Each row is a point on a tangle of strands that fork, close into loops and nearly touch. The rows are in no order.
In the rows, zero is written as 128.
Points whose rows are less than 176 apart are linked; no others are.
J_570: [162  93 147 106  99  94 143 122 116  89 116 126 107  95  94 100  89 115
 110 125 105 102  95 125  92 126 128  89 125  98  89 151 142 121 127 117
 113 163 142 153 112 126 133 164 133 124 143 144 152 135  88 144 151 124
 130 122]
J_973: [116 177 147 130 105 120 151  98  63  94 107 132 125  77 118  99 144 100
  78 145 145  89  88 126  74 147 128 119 144 125  87 204  54 134 143 113
 125 185 154 152 105 141 149 120  88 194  51 147 138 145 164 129 125 129
 117  99]
J_330: [164 125 162 173  88 100 200 124  97 114 144 104 104 163 108 174  96 168
 149  38  74 143  87 180 124  72 146 184  86 125 158 114  98 101 146 102
 107 154 190  79  89 139  84  98  97 130 139 139 107  83 175 127 137 164
 134 182]
J_518: [129 124 151 120 158 167  98 172 118 131  79 136 131 166 152 128 148 133
 201 143 127 130 135 108 160 102 155 136 121 151 108 117 141 134 126 134
 120  84  98  98 130 104 135 127 127  75 163 134 152 160 137 111 146 105
  99 153]
J_394: [115 145 105 136 137 123 115 147 124 137 167 130 129  93 100 144 139 112
  85 182 183 108 133  93 103 164 126  78 145 107  86 173 125 158 113 140
 145 138  69 158 161 146 140 176 126 165  79 104 131 131  87 137 103 133
 128 103]
J_302: [118 155 114 167 174 133 159  94 135 151 117  92 141  93 171 149 181 123
 167 157 131 141 176 104 134 122 127  72 114 163 158  96 167  96 129  66
  81 114 105 156 156 160 126 120 146 131 130  77  72 166 165 143 176 155
  76 108]
J_458: [ 69 143 158 147 101 159 126 119 106 117 120 173 117 170 166 105 142 130
  96 128 108  98  91 105 135  80 121 146 127 127 117 183  92 133 113 105
 115 154 140 104 105 113 178 134  78 139 111 106 142 127 159 122 105 137
 112 109]
J_592: [135 141 167 114 129 136  46 130 101  90 120 138 146 160 135 129 131  78
 196 124 132 107 163 143 135 172 135 177 114 155 155 137 117 107 158 146
 143 100 159  62 169 109 156  64 131 128 152 146 173 164 151 116 170  92
 135 154]
J_660: [126 123 127 110 108 123  66 106 139  98 135 157 156 144 129 119 116  84
 178 135 125 129 170 149 135 155 132 118 104 130 162 107 158  77 156 130
 115 137 162  79 161 117 167 100 167 138 188 124 176 155 137 148 185 102
 148 154]
J_889: [112 156  73 134  56  94 194  98 169 169 122 143 152  72 137 139  93 133
  83 162 110 140 141 123 102  88 146  93 158 123 126  96 182  79 113 110
 101 161 126 155 143 180 106 146 131 173 185 149  97 154 148 149 140 180
 131  87]
J_13: [157 149 141 181 112  92 212 108 165 172 156  87 111 113  82 200 136 134
  81  97 111 142 138 139 148 134 122 130 123 143 192  65 189 123 123 102
 115 141 130 130 148 168  16  86 144 173 130 128  80  85 160 158 156 157
 128 178]
J_653: [167  59 166 102  82 101 145 119 146  85 103 117  91  98  80  83 101  96
  98  92 104  95  74 133 124 132  95  82  96 114 128 134 136 115 145  81
 112 195 155 142 135 108 125 164 155 148 138 136 167 121  75 179 160 100
 133 139]
J_245: [180  98 153 103  89 106 145 158 163 136 104 130 100 127  32 129  81 126
  73  89 122 132  72 141 128 131 128 171 122 114 122  93 133 124 126 168
 149 159 131 114 116 115  61 131 140 155 152 182 162  86  92 150 124 109
 151 165]
J_508: [ 94 148  92 138  59 113 143 136 173 177 154 183 149 132  88 150  85 116
  49 129 146 135 116 141 125 111 151 132 148 110 142 112 150 119 106 156
 151 166 120 110 152 167 108 154 138 202 140 129 139  82 132 159 109 157
 160 135]
J_553: [ 97 136 140 142  82 106 194 103 127 132 130 133 115 106 122 117 127 113
  63 105 119  88  72 120 107 121 100  95 106 132 147 143  97 120 135  75
 116 192 135 129 139 145 125 152 108 199  92 109 118 129 143 174 140 149
 117 116]
J_856: [113 148 107 137 177 151 105 118 139 140  99 126 141 132 171 125 183 126
 202 187 151 147 190 113 158 129 133  86 112 150 149  88 175 106 147  98
  97  93  89 137 149 136 144 115 172 104 152  89 108 189 161 130 183 137
  91 120]
J_448: [172 102 119 121  81  68 157 104 129  97 142 114 119 104 121 117  73 152
 137 117  85 146 127 158  99 124 134  98 103  99 123 107 160  84 140 110
  94 167 169 132 115 156 125 140 148 122 182 140 139 133 115 134 171 145
 141 126]
J_748: [127 120  81  98 174 154 128 121 188 169  61 122 146 114 159  99 132 155
 151 171 142 168 144 117 154 126  96 134 165 137 133  63 139 123 134 116
 128  86  79 191 100 102 113 135 179  85 167 145  83 164 124 111 104 141
 122  82]
J_587: [150  93 113 127  69  91 131 150 170 139 154 156 116 146  64 144  71 127
  77 101 135 147 108 137 125 128 139 157 145  99 130  96 167 118 114 177
 149 158 136 108 131 145  85 140 155 164 149 146 154  63  88 156 113 125
 170 154]
J_574: [113  94  82  56 103 131  75 135 160 114 136 165 170 134 133  77  84 115
 101 134 140 131 139 153 125 161  94 165 144 116 141 132 105 128 128 193
 176 118 162 119 131  95 156 119 141 134 141 167 154 124 112 108  92  80
 184  91]
J_671: [109 133 106  95 122 117 101 133 147 132 126 124 137  57  91  94 127  80
  84 173 165  95 123 107 121 185 106  65 144 121 116 142 142 133 128 130
 157 156  79 181 160 118 136 156 168 174 123 141 157 154  75 158 110  93
 146  96]
J_507: [146 119  70 120 177 107 127  98 126 134 148 112 123 109 181 111 132 167
 151 178 153 170 190 137 121 154 126  87 151  84 115 110 178 139 133 116
 112  91 108 184 115 152 141 159 171  66 160 110  94 141  99  97 134 163
 121  86]
J_504: [105  88 145 104  93 107 103 110 153  95 128 138 119  99 107  87 120  71
  95 118 118  84  98 113 130 139  83  52 108 118 155 144 148 102 142  76
 113 191 132 144 167 116 167 161 172 165 138 101 188 141  71 194 156  98
 140 129]
J_727: [163 138 185 173 130  81 215 141 129 157 147  61  78 135  88 215 141 154
 141  69 106 115 129 137 148 116 149 134 100 166 186  75 180 139 126  84
  94 117 127 105 150 149  18  92 123 142 117 110  97  92 142 158 164 157
 104 207]
J_115: [ 58 125 138 153 113 148 108 133 113 124 167 160 106 158 165 120 158 123
  82 130 129  91  94 101 143 113  99 113 115 116 132 193 108 161 107  96
 124 162 121  84 134 129 187 166  96 149  87  84 141 105 115 139  93 137
 124 118]
J_954: [135  72 179 109 132 167 112 163 123 109 111 134  93 150 106 109 141 125
 108  93 110  95  81  98 152  98 108 120 127 119  79 164 110 163 105 117
 134 155 107 103 120  81 150 170  95  93 117 133 182  99  71 129  97  80
 123 146]
J_758: [171 119 170 178 130 101 193 139 129 134 123  75  95 170 114 202 125 163
 170  55  89 134 117 154 143  87 149 164  82 150 176  81 124 117 135  78
  95 106 144 100 114 129  51  96 115 109 134 132  92 108 158 135 155 153
 115 198]
J_814: [169 109 143 128 165 158 136 177 147 159 104 107 120 190 110 161 125 171
 158  94 114 168 125 139 167  90 156 203 130 131 122  85 129 149 122 167
 142  75 104 110  98  99  57 112 129  54 150 165 118  89 128 109  97 123
 128 186]
J_943: [123 160 158 124 131 156  93 168 110 128 119 135 142 132 110 146 136  93
 145 129 157 105 125 118 129 148 157 188 134 154 106 155  89 146 128 171
 167  96 120  84 171 118 113  93  98 142 109 170 148 131 139 108 114 104
 123 147]
J_648: [139 154 108 178 114 101 184  90 134 160 133  90 124  47 136 172 154 119
 120 166 127 132 172 100 110 120 135  57 147 144 129 105 194 115 109  74
  81 114  94 163 167 187  87 135 126 141 143  87  70 165 148 147 161 169
  82  97]
J_510: [125 134 143 157 157 142 166 120 128 137 111 106 118 145 140 140 149 137
 147 100 113 135 109 122 139 113 121 131  92 152 154 104 112 117 126  89
 118 131 126 129 122 131 111 125 126 130 134 116  98 137 149 134 149 140
 101 139]
J_953: [183 112 144 138 166 116 127 154 105 129 162 100  90  96  41 163 139 124
  95 129 174 125 127 107 110 182 135 115 137 122  85 151 126 180 110 158
 156 123  93 155 136 152  79 142 120 147  73 126 136  95  82 133 116 130
 129 166]
J_921: [150 147 111 158  83  54 165  94 104  99 178 106 143  75 143 144 111 125
 154 147 102 130 165 148  96 133 158  68 102 103 139 121 170  68 145 103
  73 164 177 123 153 202 129 119 140 142 164 114 124 150 146 144 183 159
 127 118]
J_130: [103 178 112 188 106  94 121 135  96 137 202 134 141 131 144 192 141 127
 173 166 156 122 184 122 109 129 185 106 133 122 124 150 166  98 143 146
 124 121 118 103 174 194 136 134 128 149 122  93 105 122 155 134 152 163
 115 122]
J_946: [135 129 134 126 154 131  92 133  56  99 157 143 123 129 153 121 139 139
 172 171 139 119 169 110  98 129 163  96 148 111  67 203 138 156 112 178
 120  89 127 145  99 149 183 144  96  72 104  96 138 141 114  84 126 135
 109 116]
J_864: [150 162 109 147 113  82 170  87 104 123 109  99 132  30 138 135 122 118
 128 177 110 117 156 113  76 132 148  46 144 137  90 142 156 101 123 102
  76 134 124 190 136 196 134 144 111 140 145 128 109 186 144 144 173 169
  98  85]
J_110: [167  96 154 141 128 126 128 163  92 109 177 113  94 134  60 165 135 145
 110  95 157 130 105 123 112 136 139 160 147 120  72 173  92 177 111 189
 150 133 130  99 109 130 101 136  88 124  72 131 140  48  82 112  85 119
 147 172]
J_391: [175 106 101  60 133 120  68 106 156  89 113 112 157 111 134 100  93 129
 175 156 126 150 174 170 129 185 128 139 118 121 150  83 140 109 159 171
 142 109 160 136 136 102 122  92 168 102 176 155 131 165 113 108 161  87
 150 106]
J_533: [138 163 116 155 143 137 154 132 113 161 101 118 126  99 109 158 134 142
 123 156 152 134 134 100  97 108 165 122 165 129  78 141 118 148 108 144
 130  86  91 176 117 164 112 146 101 125 106 140  73 133 136 111 108 162
 104 104]
J_851: [ 69 126 127 162 102 111 160 113 129 130 174 137 103 117 143 134 149 117
  49 112 141  81  70 113 122 133  84  99  87 121 161 180  90 160 130  76
 125 184 131  96 145 154 146 170 113 203  60  70 116  91 125 162 104 150
 120 123]
J_922: [182 110 154 125 167 141 126 140  53  94 160 109  95 114  80 143 140 159
 127  91 131 136 128 141 109 129 150 156 141 126  72 179  67 179 115 197
 153 104 155 120  74 114 122 130  68  82  75 135 127  76  92  89  90 119
 132 152]
J_534: [ 86 184 178 178 109 146 155 123  92 132  77 132 115 129 152 135 150 118
  97 106 116  99  68 111 109  92 137 162 119 160 122 154  73 115 119  76
 101 143 141 115 114 137 143 116  72 173  87 143 117 144 179 146 133 143
  87 114]
J_262: [193 129 128 132 184 143 114 145 114 136 115  86 121 157 124 160 144 176
 203 118 136 180 168 153 145 131 166 175 141 133 119  80 138 148 147 164
 147  49 121 140 110 121  70  91 140  58 142 136  93 110 134  88 117 141
 122 160]
J_806: [116 100 167 130  99 137  83 115 113  82 137 152 121 173 126 107 115  98
 144  99 107 109 113 141 138 132 108 141 103 123 149 148 128 103 143  98
 117 156 167  67 127 112 177 116 134 137 156 114 188 126 125 142 158 107
 142 161]
J_439: [110 142 113  67 110 124  85 135 147 128  86 147 155  70 113  87 111  81
 127 188 148  90 142 109 103 163 128  90 153 129  98 146 133 127 133 165
 154 125  92 182 163 108 148 131 151 145 136 163 161 185 104 127 117  90
 141  84]
J_106: [ 65 163  63 103  95 145  75 132 169 162 152 190 188 111 151 127 120  94
 136 183 162 143 200 140 145 136 140 103 157 129 176  91 177 108 127 153
 140 118 116 114 190 142 158 129 173 151 171 110 149 166 153 148 146 134
 149 107]
J_816: [135 129 121 186  88 103 178 148 113 140 163 129 124 182 149 183 107 198
 166  89 108 148 131 131 117  48 180 152 138 111 113 123 155 119 115 129
 106 104 144 103  95 152 120 144  99  97 142 114  72  86 156 107 108 173
 120 134]
J_528: [ 92 145 128 149 127 172 105 147 141 161  96 171 157 188 174 138 136 141
 185 129 128 142 133 130 165  76 157 164 130 147 134 104 131 116 130 129
 122  89 119  90 125 123 153 114 122 104 166 135 129 152 175 113 130 133
 108 136]
J_705: [123 135  53  96 180 119 133  86 168 146 130 106 146  79 177  99 135 156
 130 187 152 182 179 139 132 163  93 104 159 108 161  79 152 116 140 115
 130 109 111 215 119 130 117 128 194 100 162 124  78 153 110 113 107 157
 138  70]
J_143: [132 137  77 125 111 103 172 101 183 169 139 131 143  95 112 135 108 142
  76 153 122 165 157 140 132 136 124 113 149 109 153  81 195 103 116 125
 126 148 115 165 129 153  79 134 179 147 181 135  98 121 122 141 129 158
 151 113]
J_926: [112 128  96  77 112 119 138 124 176 143  81 151 151 107 129  86  79 132
 109 138 104 151 102 143 125 114 115 140 151 120 117 105 109 105 133 146
 142 137 129 167  98  95 132 135 144 140 170 180 122 157 132 123 100 127
 147  83]
J_817: [ 96 153  77 130  90 129 105 119 188 165 155 161 168  99 111 146 109  98
  87 164 141 164 189 163 151 145 142 106 155 120 178  65 208 103 115 154
 140 136 128 122 170 155  89 125 188 165 183 121 131 121 135 162 151 137
 152 143]
J_388: [102 130 103 168 107 134 133 138 141 154 149 165 153 201 170 157 116 180
 170 114 123 163 144 142 151  66 166 154 133 113 135 100 151 117 126 138
 129 110 127  95 104 138 149 140 125 109 168 109 101 110 167 116 119 160
 131 136]
J_277: [181 105  97 116 153 104 119 123 104 106 163 101 124 127 128 127 109 167
 155 142 138 170 178 151 107 160 137 133 135  90 108 116 157 138 133 165
 146 101 143 144 108 142 121 136 151  75 148 120 107 101  91 100 133 136
 145 123]
J_97: [128 168 116 129 123 107 146  97 111 125 118 121 144  73 122 115 127 102
 120 159 125 121 137 119  90 145 130 101 121 136 122 142 114  95 135 120
 119 149 134 159 144 153 134 115 133 157 136 138 115 164 149 133 156 134
 123  92]
J_745: [104 122 203 128 121 166  82 146 118 108  95 137 106 148 117 100 150  81
 124 112 108  71  92 109 157 141 116 132 106 152 126 157 119 132 128  78
 121 154 113  82 173 100 172 121 113 151 132 130 193 154 109 158 152  81
 119 167]
J_872: [ 84 186 167 138 132 158 129 125 100 124  84 131 127 102 134 110 160  84
  83 156 144  75  80  93 112 139 126 132 140 154 109 178  65 136 121  99
 126 145 100 143 140 120 161 113  86 186  66 143 139 166 154 135 119 115
 106 101]
J_43: [160 168 149 135 134 107 139  98  65  83 122 115 122  75 111 117 127 107
 128 131 133 119 123 143  68 157 158 118 130 129  85 178  68 124 148 147
 127 136 171 155 108 155 133 100  94 157  94 151 129 147 157 116 157 129
 121 113]
J_211: [109  80 102  67 168 135  93 108 184 117 133 129 143 126 132  75 108 116
 115 118 120 147 116 157 163 166  52 108 112 126 178  88 114 118 141 105
 141 155 137 147 110  69 147 140 188 131 156 130 153 142  97 142 125  99
 167 135]
J_485: [105 152 104 170  98  62 177  92 107 117 199 129 130 103 169 147 127 116
 121 138 121 109 146 121 108 120 129  57  86 110 173 139 160  93 138  79
  75 159 158 120 158 191 139 147 128 146 118  64 107 128 152 154 159 177
 103 111]
J_419: [ 91  85 134  89 130 158 103 119 181 136 118 155 141 149 117  87 108 100
  79  74 110 136  76 159 179 139  57 141 114 142 163 108  87 138 114  99
 163 171 133 105 120  72 148 135 166 167 147 140 179 111 114 157 103  97
 175 155]
J_176: [140 183 119 157  92 123 176 136 119 150 113 126 128  83  92 179 123 131
  66 162 167 119 104 106  73 104 168 115 166 133  60 166 104 149 113 135
 119 140  92 173 130 178 112 163  62 185  71 144  93 135 149 127 111 162
 109 110]
J_298: [162  76 111  42 164 138  59 115 138  74 110 111 146 115 137  62 104 126
 159 138 121 135 144 154 136 190  84 120 127 123 127 135 116 132 148 165
 147 102 157 161 109  67 160 108 153  75 143 149 156 156 101  93 129  72
 150 103]
J_747: [ 89 111 160 127 151 186 147 143 137 147  61 151 103 171 169 108 165 168
 113 105  92 112  75  93 182  22 120 142 128 145 100 156 104 154  84 110
  97 135 104 109  91  75 164 152  68  64 112 118 148 124 116 107  66 111
  90 104]
J_54: [128  98 123  77 184 133  86  97 117  84 120 120 146 136 165  65 133 126
 168 162 116 135 149 127 127 162  86  94 111 117 140 141 138 110 145 121
 117 117 140 173 111  96 175 118 165  86 133 118 148 169 117 102 146 110
 137 111]
J_187: [193 116 125 114 187 143 115 139 110 141 121 104 109 114 107 134 129 159
 144 130 133 172 157 138 124 157 152 151 153 111  86 117 125 178 123 180
 157  60 109 168  90 123  86 123 125  59 130 141  93 112  97  86 103 136
 119 137]
J_229: [136 108 138 118 142 132  69 130  61  75 154 146 142 183 168 115 136 146
 204 152 127 127 188 120 117 117 149 126 143 111  82 179 167 126 138 179
 115  88 151  89 113 122 196 120 102  46 137  90 167 128 122  85 137 112
 135 132]
J_642: [106 112  84  92 119 121 118 127 149 131 147 155 157 129 153  87  94 139
 116 152 130 144 136 132 124 126 110 126 141  94 127 124 136 120 123 150
 140 134 140 156 108 113 157 162 156 116 159 140 129 136 110 117 112 124
 159  91]
J_305: [100 151 128 150 117 127 159 134  99 123 141 133 115  92 118 145 140 131
  73 165 166  90 106  88  92 119 131  74 147 116  81 194 103 165 112 112
 114 146  91 161 129 152 158 183  84 162  49  96 114 138 121 131 106 152
 105  98]
J_133: [144  96 145 160 188 147 152 147 145 137 135  90 101 174 142 166 180 146
 156  73 121 143 124 124 177 132 104 138  72 149 177  78 130 155 128  64
 122 112 107  97 123 103  94 135 145 106 119  92 111 114 129 142 160 128
 101 189]
J_31: [ 83 128  99 118 166 148  74 106 124 117 144 153 158 164 185  97 157 123
 183 174 139 138 181 121 149 138 103 107 115 125 166 119 146 108 153 109
 115 108 126 119 129 125 189 112 161 109 134  89 137 174 155 118 163 131
 127 119]
J_221: [142  95 168 155 192 167 154 138 125 133  68  85 111 173 172 140 180 159
 203  92 118 136 118 118 183  92 127 128  73 169 156  84 142 138 132  41
  79  93  93 116 120 102 118 121 130  71 128 101 122 165 135 142 175 123
  60 185]
J_151: [155 123 148 129 162 146 118 136  57 112 122 139 109 102 121 134 148 157
 137 130 129 127 137 117 105 107 166 121 163 121  51 199  95 182 108 199
 130  89 135 161  71 124 156 145  56  81  82 125 114 130 105  78 101 132
 104 125]
J_100: [133 177  98 158 131  97  95 128  81 117 222 121 153 126 143 176 146 128
 179 156 169 137 205 133  98 181 172 131 131 112 133 144 139 116 153 179
 149  92 145 119 179 183 137 104 134 138  94 102 101 105 146 117 138 141
 135 123]
J_367: [113 146 160 169  96  95 183  94 118 125 129 119 113 114 144 150 129 124
 137 123  93  96 125 113 113  99 137  72  94 143 155 126 158  96 133  53
  67 155 134 111 162 164 137 132 105 159 125  82 114 167 169 159 190 158
  81 126]
J_251: [114 103 131 140 141 135  71 124 104  97 172 128 129 163 139 108 142  96
 136 107 135 125 129 126 143 171  96 151 102 124 148 143  99 131 131 129
 149 143 157  71 132 111 164 117 139 138 123 104 165  97 114 136 127  94
 159 155]
J_750: [139 129 106 127 162 156 135 147 136 163  93 123 134 130 137 129 132 157
 148 153 149 157 146 109 129 108 157 133 162 123  89 111 142 153 111 147
 134  72  89 168 105 130 113 152 131  81 141 135  80 139 122  94 109 142
 109 101]
J_56: [ 95 113 134 164 143 142 111 141 128 140 184 129 105 158 144 150 168 119
 115 100 141 113 116 112 151 150  99 123  91 131 158 140 121 154 110  91
 143 147 112  67 144 125 143 152 138 144  99  78 129  88 122 146 123 119
 139 156]
J_637: [173 110 130 128 174 118 133 122 115 117 168  82 100 104  72 134 145 113
 107 109 144 135 132 125 114 201 107 123  97 116 140 121 105 145 130 142
 165 128 127 140 133 136  82 119 153 143  98 120 122  83  97 133 141 114
 143 151]
J_179: [164 140 100 134 172 106  98 114  92 100 207  90 141 122 141 143 146 132
 174 144 158 151 200 149 107 196 130 130 111 105 139 121 130 131 156 159
 152  97 148 134 136 155 126 111 153 101 109  88 106 104 120 105 146 125
 142 127]
J_703: [140 110  80  90 149 113 102  94 169 106 154 112 155 118 125 107 113 131
 118 115 132 168 159 172 145 179  91 146 106 120 187  72 122 105 147 137
 146 141 158 136 118 100 113 108 181 141 158 124 122 121 117 130 143 112
 172 129]
J_773: [105 109 139  97 139 137 140  90 132 107 126 129 131 138 136  64 130 117
  87  87 104 127  64 150 146 142  55 150 100 139 160 150  53 128 141  96
 147 182 169 129  78  83 152 110 135 156 119 139 138 117 132 132 100 111
 152 122]
J_271: [166 100  99  92 154 150 135 148 191 171 107 127 129 156  86 114  96 158
  69 122 126 168 106 144 159 144 119 202 155 107 126  77 116 152 116 192
 176 108 113 154  90  96  69 119 151 104 142 179 108  74 103 108  67 115
 165 128]
J_506: [126 134  92  60  95 121  83 140 145 114 110 157 164  90 116  94  96  92
 114 165 161 109 146 137  96 175 130 147 151 121 118 151 112 139 131 204
 181 111 128 144 158 114 145 105 132 148 118 180 142 150 116 112 103  92
 157  71]
J_606: [ 68 114 133  91 108 122 108 128 147 127 127 149 134  93 118  70 123  74
  74 137 134  73  78 113 129 146  65  60 139 128 133 168 117 114 138  92
 145 199 102 172 158 104 177 153 160 185  98 134 188 150  86 174 113  97
 149 107]
J_16: [146 121  77 102 141 149  50 150 122 121 184 139 163 165 175 129 138 142
 195 140 175 152 215 150 130 164 131 188 146 123 150 122 137 163 149 210
 181  59 157  87 161 132 144  90 134  79 100 112 113 113 140  85 103 104
 168 103]
J_961: [150  92 194 142 167 164 123 161 110 115  75 109 106 160 137 133 154 133
 195 101 109 112 117 113 153 103 149 110  90 154 115 119 156 147 128  78
  94 102  89 108 136  99 128 136 122  63 145 120 159 167 116 131 172 107
  74 178]
J_715: [127 163 125 160 122 122 175 102 117 140  91 120 132 113 152 126 130 122
 136 123 108 139 102 116 102  99 130 129 117 146 128 120  93  85 132  96
  97 136 156 148 111 145 140 119 104 150 123 141  93 146 174 128 143 148
 110  92]
J_601: [169 123  92 102 167 120 112 119 154 136 165  96 128 111  90 113 135 118
  90 131 155 155 151 141 130 216  98 159 124 101 156  88 128 140 137 174
 179 121 131 145 127 119  76 103 170 138 117 132 115  76  96 125 120 103
 170 132]
J_417: [144 157 127 154  67  99 152 148  95 121 152 147 137 157 127 172  85 173
 170 126 104 150 128 143  90  69 206 166 161 105  75 147 138 108 136 179
 128 116 167 102 106 161 126 123  92 118 151 169 113 104 159  96 110 161
 135 126]
J_714: [106 123 227 144 145 176 112 147 104 105  56 123 106 165 145 101 170 118
 143 115  87  66  80 103 145 101 140 128  99 156 117 169 124 136 121  62
  94 133 102 103 151  98 153 119  95 104 115 124 174 174 125 145 150 103
  75 159]
J_886: [149 103 120 110 182 182 141 180 183 195  84 120 118 170 104 133 144 142
  81 101 125 151  96 120 182 118 121 195 138 131 125  84 110 178  93 170
 160  93  81 132 104  81  55 124 134  84 134 172 122  89 108 115  62 103
 141 160]
J_385: [133 159 156 145  60 110 181 121  91 103 120 131 113 102 104 134 115 115
  63 115 139  91  68 139  79 113 134 132 135 113 102 177  66 128 147 104
 116 203 155 118 111 160 120 144  77 202  68 151 125 117 164 136 132 145
 123 120]
J_950: [132  79 169 135 160 156 127 163 141 138 138 104  84 143 101 140 164 118
  95  87 131 105  88  93 150 143  91 122  95 134 118 133 108 190  98  91
 142 144  84  99 148  97 105 168 123 130  80 104 150  83  79 144 104  95
 118 170]
J_697: [ 97 124  72 106  87 135  36 149 156 138 153 187 174 157 151 136  92 107
 166 144 165 148 201 167 138 144 154 154 155 125 169  90 173 126 137 186
 163  91 144  67 183 139 163 120 163 133 162 120 163 125 140 132 141 104
 176 139]
J_938: [ 88 186  89 154  66 119 166 125 165 184 128 166 161 127 133 149  95 132
  90 155 136 131 133 115 100  79 173 131 165 114 116 109 146  99 115 147
 128 138 119 137 143 175 121 152 112 181 150 150  99 135 157 141 109 167
 139  96]
J_811: [149 122  95  99 104 133  41 167 140 118 159 153 155 170 133 147 109 117
 192 121 161 143 199 154 124 165 146 193 156 139 151  97 157 139 144 206
 179  67 150  60 179 126 127  88 139 115 135 142 144 108 137 111 122  98
 176 139]
J_718: [130  85 171 111 144 181 121 162 120 114  96 148 109 180 138 117 146 148
 139  97  94 118 101 111 171  58 133 137 144 134  74 163 124 161  94 152
 109 129 114  92  99  67 162 155  86  40 141 128 173 111  89 100  99  92
 108 132]
J_297: [ 72 128 144  89 161 170 133 115 133 133  43 130 131 131 169  57 140 124
 124 132  90 122  69 109 138  86  64 128 154 164 129 147  71 111 118  99
 118 140 126 198  67  63 184 101 120 107  99 152 139 171 140 116  70 103
 118  90]
J_202: [ 90 166 157 203 100 109 151 144 106 138 152 139 113 145 149 185 151 130
 161 132 130  98 146 108 130 102 171 100 111 150 139 134 169 101 132  89
  94 121 105  90 179 166 137 139 102 154 126  74 116 144 168 145 171 165
  78 136]
J_756: [139 145 144 187  69  96 210 144 110 151 146 114 106 175 122 199 104 186
 145  60  95 137  96 147 126  42 178 182 127 118 140 116 127 118 129 119
 113 123 166  98  90 155  82 117  76 131 120 134  81  71 179 114 102 178
 129 160]
J_112: [194 112 159 126  82  81 193 142 170 150  97 108  86  95  42 157  86 133
  73 107 102 124  90 132 112 126 140 122 122 122 120  88 185 124 112 124
 116 157 122 133 128 144  32 127 131 149 154 165 132 109 104 159 157 148
 132 158]
J_316: [ 85 115 134 113 142 166 160 118 151 141  64 147 127 162 168  81 126 157
 120 107  81 147  58 112 159  32  95 129 140 144 128 129  90 115 109  92
  89 144 133 164  58  79 174 143  97  92 128 142 119 146 145 110  79 134
 111  92]
J_933: [119 143 183 140 135 173  89 173  78 127 100 138 123 160 139 148 148 120
 178 137 133 101 119 107 138 100 178 154 142 161  71 174 108 150 120 158
 122  89 108  93 136 114 139 122  74  86 125 147 152 146 131  99 119 109
  91 149]
J_588: [126 128  86  85 148 132 162 120 206 184  92 126 135 121 105 104  96 153
  50 129 121 163  96 141 147 138  93 166 157 129 144  78 113 128 116 152
 162 129 107 190  85 101  80 127 161 140 150 178  94 110 120 127  75 140
 163  96]
J_605: [137 162 161 130 146 140  53 130  83 100 149 116 137 143 137 137 150  80
 179 115 152 101 154 148 135 191 133 201 112 163 152 162  73 137 154 154
 170  89 166  68 173 123 139  47 106 137  97 153 143 126 161 104 135  99
 129 148]
J_932: [ 59 126 140  97 159 154 139  85 127 116  91 139 132 138 174  49 148 125
  91 104  88 136  61 132 157  99  33 150 138 155 159 163  44 120 133  85
 129 175 169 169  57  63 183  91 121 137  97 138 139 136 147 123  69 115
 142  95]

How many points has the smallest loop of links through each point below? Write none if it is on no loop.
J_648 => 25
J_305 => 17
J_367 => 20
J_133 => 13
J_277 => 6
J_973 => 6
J_115 => 8

A piece is all that can be reached along the links. How many separate loops has the piece of each point below (a circle has one, a figure eight two, a Y none), and how many tips (points with one link)?
J_133 => loops 5, tips 3
J_606 => loops 3, tips 0
J_143 => loops 0, tips 2
